Points on a hilly landscape, in no order, each with its height.
A ball rolls from a point to whichever of its 2 nearest points has the largest drop for the distance, and stops where none of them is lower. Distance is the straight distance between rows; heights are no part of it.
neve: [ 73  -8  35  -2 -20 -21 -92  17  11 -22 -49  -9 -24 -39  36  29  14  30
  61 -10 -34]  (h 39.4)
Gul: [ 14 -15 -29 -47  16  65   0 -35 -22 -52 -29 -52 -44 -18  49  21  55 -15
  32  16  -5]  (h 18.5)
Let: [-72  13 -10  44  43  12  32 -22 -38  -3  10 -34  48   5   5 -61  19 -53
 -19  -5  52]  (h 42.9)
nas: [ 17   9  -3  35 -43 -42 -20  13 -11  35  51  55  24   9 -53  12 -54  47
 -56 -31  -4]  (h 62.0)
Nuge: [ 25   6  10 -16 -11 -18   2  17  13   8 -18  14   8 -14  -2   1 -16  -1
   1  -6 -19]  (h 43.7)
ketu: [-63  -1   3  60  19  18  19 -12 -20  22  46 -37  58  10   1 -36  -4 -35
 -34  -1  60]  (h 45.0)
nulan: [-36 -23 -14  35  23  37  32  21 -23  12  33 -11  19  20  12 -37  27 -11
  -8 -25  31]  (h 11.6)
Vugud: [ -3  10   8 -10 -20  38  -3  14  46 -55  22 -42 -30  52  -2  19 -18 -13
  24  17  61]  (h 71.4)
suzuv: [ 26 -33  42 -14 -37 -50 -64  14  14   5  18  37 -15  17 -30  39  -1  59
  36   7 -12]  (h 61.1)
sar: [ 39  49  -6  -1 -17  -1  24  17  63   7  -1  22 -29  49 -11  41 -53 -33
 -35  56  -4]  (h 28.7)
Zuv: [ 19 -43   6 -29 -36   6 -19  24  42  -7  49  22 -29  47 -28  33   0  44
  27  11  10]  (h 55.7)
kem: [ 18  23  -7  19 -40 -19   8   9  26  16  55  50   6  46 -43  37 -58  11
 -55  21   9]  (h 46.9)
kebus: [-32 -12   0 -28   0 -25  30 -26  -5  31   9  14  26  -9  -9  -4  -4 -10
  -3  22 -14]  (h 38.0)
Subo: [-76 -16  25 -13  17 -32  -7 -50 -51 -14 -17 -46  48 -35  -6 -43  28 -19
  35  -3  28]  (h 29.0)
boni: [ 74 -22  24   2  -9  13 -73  35   9 -30 -26 -18 -37 -18  41  22  25  40
  53 -29 -20]  (h 37.4)
kune: [-24  -1   1 -15  29   6   2 -17 -35 -31 -43 -47   8 -39  21 -29  41 -16
  36 -21   4]  (h 23.0)
rov: [ 61  39   1 -19 -53 -75 -42  11   6   3  12  65  -9  13 -57  35 -49  34
 -35 -19 -33]  (h 75.8)
Vez: [ 27 -24  -7  -7   8  38   7  28  -4 -12 -11 -11 -22  -8  24   1  32  12
  17 -32 -12]  (h 32.7)
zez: [-38 -63  13 -17  27  -9   7 -32 -37  15   8  -4  14  -8   7 -13  59  25
  42  -3  -6]  (h 18.3)
fes: [-17  16 -12  50   1  -8  18  18   0  50  37  20  50  -3  -7 -26 -36  -8
 -54  -8  10]  (h 51.5)
naf: [ 18 -12   5 -13 -33  10  -1  31  39  -3  40  21 -18  35 -20  32 -24  11
  -1  13  21]  (h 51.8)
Tig: [-11 -42  12  38 -32   0 -20  18  -7  39  82  22  19  12 -32  10 -16  51
 -12 -18  25]  (h 55.4)
nito: [ 44 -38   1  -5  13  46 -33  20   1 -31 -17 -22 -45 -11  42  11  51  33
  51 -26 -11]  (h 35.2)
zovef: [-10 -12  -3 -32 -17 -35  28 -30 -13  32  13  46  14  -6 -31  13 -14  33
 -15  16 -39]  (h 44.6)
pider: [ -1  29  -8 -18  13  48  18 -22  14 -44 -27 -44 -27  11  33  13  -5 -54
   1  36  20]  (h 29.5)
bul: [  9   4   8  -9 -19   0  13  23  18  12  15   1   3  14  -9  11 -22 -10
   0   0  15]  (h 47.5)
Baban: [-25  50 -41  58  51  -7  44   4   3  54  -7  27  33 -14  10 -64 -25 -39
 -67   2 -21]  (h 24.7)
mog: [-37 -59   1  11  35  -7   3  -9 -45  37  12  13  14 -11  16 -34  63  31
  32 -38 -11]  (h 22.7)
pabel: [  8 -32  21 -57 -22 -31 -16 -32   9   8 -18  22 -24  -8  -7  40  10  27
  39  33 -39]  (h 57.4)
nekef: [-16  42 -27  51  47  -7  55 -12   9  56   7  27  23  21  -6 -22 -24 -31
 -71  37 -16]  (h 31.1)
Nav: [-17  22   9  -1 -16  39 -26   0  -4 -90 -16 -57 -28   7  -6  15  -4   5
  43 -18  70]  (h 74.2)
sefa: [-56 -55  -3  27  34 -16  -5 -28 -61  50  25  -5  46 -35  12 -56  49   5
  10 -50   7]  (h 21.8)
Zale: [ -9 -48  19 -41   9 -45  -7 -50 -21  26 -25  41  -5 -22  -1  23  36  40
  37  27 -64]  (h 54.6)
les: [-53 -35 -11  41  28   7  18  -8 -49  40  40 -12  46 -10  11 -55  42 -10
 -10 -49  30]  (h 17.9)
numi: [ 24 -28 -55 -11  26  70  53  13  12   1  10  28 -49  17  25  11  55   7
  -6  -8 -41]  (h 87.8)
geda: [-11  16   3  43 -31 -32  -9   5  -1  47  51  31  45  -9 -37   2 -56  12
 -53 -12  11]  (h 56.0)
nifu: [ 57  31   5   5 -25 -45 -43  51   8  22 -30  42   4 -33 -16 -12 -37  23
 -19 -49 -46]  (h 82.0)
gug: [ 29   6 -62   5  44  66  68   2  -2   1 -10   8 -38  10  48   6  46 -38
 -27   7 -39]  (h 87.2)
veron: [ 17  23  24  -8 -24   3 -55  14   7 -74 -35 -62 -18 -16   7  16 -13   3
  43 -19  50]  (h 70.6)
Kariz: [ 38 -12  50  -9 -40 -69 -70  15  10   9 -17  39  -4  -9 -18  25  -9  43
  37  -4 -33]  (h 63.3)
Sur: [  5  15 -31 -28  12  80   9 -36  -8 -68 -26 -59 -52  -2  43  24  27 -34
  15  36  17]  (h 23.8)
tigo: [-40  65  -3  17  53  -2  30 -29  21  -4 -49 -46  21 -15  19 -55 -20 -82
 -30  52   1]  (h 38.1)
Sene: [-15   7 -10  12  23  28  54   0  26  15  18   7  -3  44  11   3  -5 -28
 -27  39  11]  (h 29.1)
guna: [-21 -61  -3  40 -14  -2  -8  -4 -27  47  74  37  21   1 -28   3  -1  68
 -24 -37   1]  (h 50.4)
lunul: [-47 -67 -14 -26  12 -15  35 -55 -41  44  44  45  10   6 -26   7  40  54
  -4  12 -28]  (h 31.2)
niror: [ 73  32   3  10 -19  -4 -36  71  25  10 -34  14 -15 -35   8  -1 -22   8
  -6 -51 -32]  (h 83.5)
Tuvus: [ 42  37 -19 -16 -24  -6  28   5  31  11 -17  45 -24  13 -13  44 -42 -17
 -35  33 -38]  (h 14.5)
dok: [-62   9   4  -3  33 -20 -12 -20 -49 -30 -39 -53  38 -59  10 -72  31 -31
  26 -31  13]  (h 27.3)
taz: [ 20  10   6 -56 -23  -2   4 -12  28 -13 -34 -19 -19 -17  12  38 -19 -36
  10  34 -17]  (h 62.4)
fadel: [ 15  52 -36  18  31   7  30  25  19  20 -44  10  18 -35  24 -45 -18 -49
 -41  -8 -40]  (h 23.3)
fiv: [ -6  49 -60  27  42 -17  35  10   4  38 -33  35  23 -42  13 -61 -16 -32
 -63 -20 -63]  (h 16.8)
Sagu: [ 54  24 -15  25   3  28   2  65  12   6 -24   2  -5 -16  24 -17 -11 -12
 -20 -47 -22]  (h 84.6)
nabal: [ 11  -6  48 -13  -5 -42 -56   8  -2 -11 -48 -30  24 -48   8 -22   3  12
  47 -20 -12]  (h 66.3)
faf: [ 68  27  10 -40 -44 -45 -47  23  36   0 -34  24 -26 -20 -18  46 -28  -4
   5   2 -34]  (h 67.9)
Sipu: [ -3 -11  13 -15  17  21 -39 -27 -35 -57 -51 -53 -21 -44  34  -3  50   9
  54 -10   1]  (h 17.6)
zozuz: [ 10  30   5  14  -7  42   6  31  32 -45  -1 -38 -19  30  10   5 -23 -29
   4   4  47]  (h 73.8)
dekek: [-26 -65 -11   8  19 -31   1 -53 -55  46  33  62  14  -3 -17   0  35  79
   1 -16 -41]  (h 39.5)
togog: [-46 -12  15   5  -9  33   3   0  13 -38  40 -43   3  56  -7   0 -11  -6
  17  18  77]  (h 68.0)
sofu: [-38 -15   9  55  -8   4  13   2  -8  39  61 -16  53   7 -10 -18 -20  -6
 -33  -5  47]  (h 47.6)
pugus: [-66 -42  26 -20  21  -8  -1 -47 -49 -11   3 -34  24 -11   0 -26  55   0
  47   1  26]  (h 24.2)
boze: [ 69  28  10 -49 -39 -32 -47   6  32  -1 -52  -4 -23 -53  10  38 -26 -17
  13  19 -48]  (h 66.1)
Bopor: [ 27   5 -19 -32 -26 -30  21 -19  -6   6  12  62 -18  24 -45  36 -27  49
 -27   9 -48]  (h 43.5)
Sen: [-64  32 -20  47  74   5  43 -33 -23  19  -1 -29  34  12  19 -67  28 -76
 -34  22  25]  (h 41.3)
somo: [ 20 -24  19 -57 -40 -19 -20  -7  28  -7  -9   4 -30   0  -5  41  -7   6
  29  29 -13]  (h 59.7)
fasak: [ 38  20 -33  34  15  42  40  60   9  17  -6  23 -11   7  21 -15  -9  -6
 -35 -41  -9]  (h 85.5)
bunur: [ 23  -2  -8   9  -4 -10   8  23  -9  33  -2  39   3  -9 -10 -13 -17  31
 -20 -37 -27]  (h 48.6)
Gar: [ 13 -55  23 -15 -39 -23 -57  24  36  -8  43  28 -22  37 -31  36   6  63
  47  13   7]  (h 58.5)
neran: [-55  46   7  26  25  22  10 -15 -31 -56 -29 -56  19   0  -6 -38  -1 -37
   5  -9  62]  (h 79.9)
tenom: [ 18   1  38 -13 -22 -22 -43  23   9 -30 -22 -35   3 -20   2   0 -11  -1
  42 -17  21]  (h 68.1)
pulob: [-21 -33  14 -42  -9 -61   6 -57 -25  34  -6  52  10 -19 -31  22   3  46
   8  28 -59]  (h 51.0)
pazi: [-34  52  -1 -16  24   3  20 -39  10 -24 -51 -45  13 -20  23 -27 -12 -77
  -9  39   6]  (h 35.9)
Vofon: [-24 -53   3  30   1 -20 -10 -18 -40  50  44  49  17  -5 -15  -7  14  84
  -8 -29 -24]  (h 45.2)
tis: [  2  35 -13  -7  27  29  31 -19  14 -22 -38 -35  -4  -7  34  -7   3 -61
 -10  24  -8]  (h 32.9)
saz: [-13  33 -22  27  39  16  66  -3  14  33  -3  21   3  34   5  -9  -9 -39
 -49  41 -11]  (h 33.9)
radab: [-33   0 -10  29  35  53  46   7 -12 -21  10 -26   1  39  22 -27  26 -35
  -5   1  41]  (h 17.7)
sugot: [ 42  35   6 -54 -33 -16 -29 -12  39 -23 -50 -35 -14 -34  18  31 -31 -43
   9  29  -8]  (h 64.2)
gofon: [ 14   4 -12 -27  14  51 -34 -39 -48 -64 -48 -63 -40 -52  48  18  53   6
  41   0  -3]  (h 12.2)
detod: [ 28  17 -39  27  38  66  50  38   6  -3 -10  -3 -22  14  38 -17  18 -30
 -28 -16  -7]  (h 86.5)
tono: [-10  -8 -16  23  22  60  44  24  21 -14  28 -12 -16  56  10  -4   7 -19
 -11  16  29]  (h 23.4)
Sarul: [ 27 -50 -40 -21  30  63  29   2 -11  -3  -7  20 -49  -1  31   9  72  19
  19 -11 -47]  (h 88.3)
Sosiz: [ -6 -13  -1 -12  16  49  10   4  -7 -39  -7 -37 -19   4  16   2  37  -6
  23 -10  19]  (h 28.9)
fif: [ 57  27  19   8 -42 -74 -63  45   5  18  -1  54   3  -8 -40   9 -42  43
 -16 -39 -29]  (h 79.8)
samo: [ -6 -38  31  15 -23 -13 -30  30   7  12  47  -2  15  13 -14   6 -15  39
  19 -24  34]  (h 59.8)
ter: [-40 -41  14   4 -26  25  -1  11  17  -9  71 -21  10  47 -20   4  -4  19
  11   7  63]  (h 64.6)
Mor: [-52  42   6  16  10  49  -6  -6 -27 -78 -24 -53 -14   6  -7  -1  -2 -10
  24 -13  81]  (h 77.5)
rilak: [ 18   1   0   5 -58 -37 -24   7  10  18  67  51  -2  38 -63  40 -41  51
 -33   1   7]  (h 56.5)
gep: [-13  37  13  34  15  23  18  22  22 -22   2 -37  10  34  11 -12 -28 -38
  -8  15  56]  (h 75.5)
taru: [-43 -68   8 -29   7 -14  19 -43 -33  31  29  22  14  -1 -12   4  43  24
  22  14 -17]  (h 23.9)
fula: [-65  39   2  26  58 -11  40 -40  -2  12 -19 -37  36  13   6 -52  -3 -76
 -35  55  21]  (h 40.0)
bato: [-49 -15  19 -24   4 -30  11 -29 -16  14  -9 -27  43 -28  -3 -31   5 -24
  10  11  20]  (h 33.2)
buz: [ 26  18 -29 -31 -11  -5  51 -14   7   6  -6  57 -21  22 -23  32 -23  11
 -33  23 -49]  (h 29.6)
Zaz: [ 23  39  -2  16 -21 -17  19  28  44  20  27  31  -4  44 -29  33 -57 -17
 -44  30  14]  (h 38.4)
vidi: [ 19 -19  52  -2 -19 -54 -64   1   5  13 -34  11  24 -32   0   1   3  37
  49  -6 -31]  (h 65.0)
Rebev: [ 69  38   1 -38 -55 -50 -34  21  36  -5  -5  48 -33  17 -42  55 -42  12
 -17   1 -31]  (h 71.1)
Verip: [ 36  38  14 -23 -40   7 -52  16  39 -69 -24 -55 -41  -1  15  33 -25 -21
  30   3  57]  (h 73.4)

Where does a ball stop that starts at each point below?
saz | nulan
nas | gofon
Zale | zez
nifu | zez
Vofon | zez
tenom | Nuge
Gar | Nuge
rilak | Tuvus
Let | gofon
boze | zez
tis | gofon

Call two points neighbours if one is among the 2 nearest of the other. Go from one point of each pair to the other, from neighbour to neighbour, staying as low as possible. Name the highest point that can't be avoided.
fiv and Tuvus | zovef
fiv and nulan | saz
zez and nulan | mog
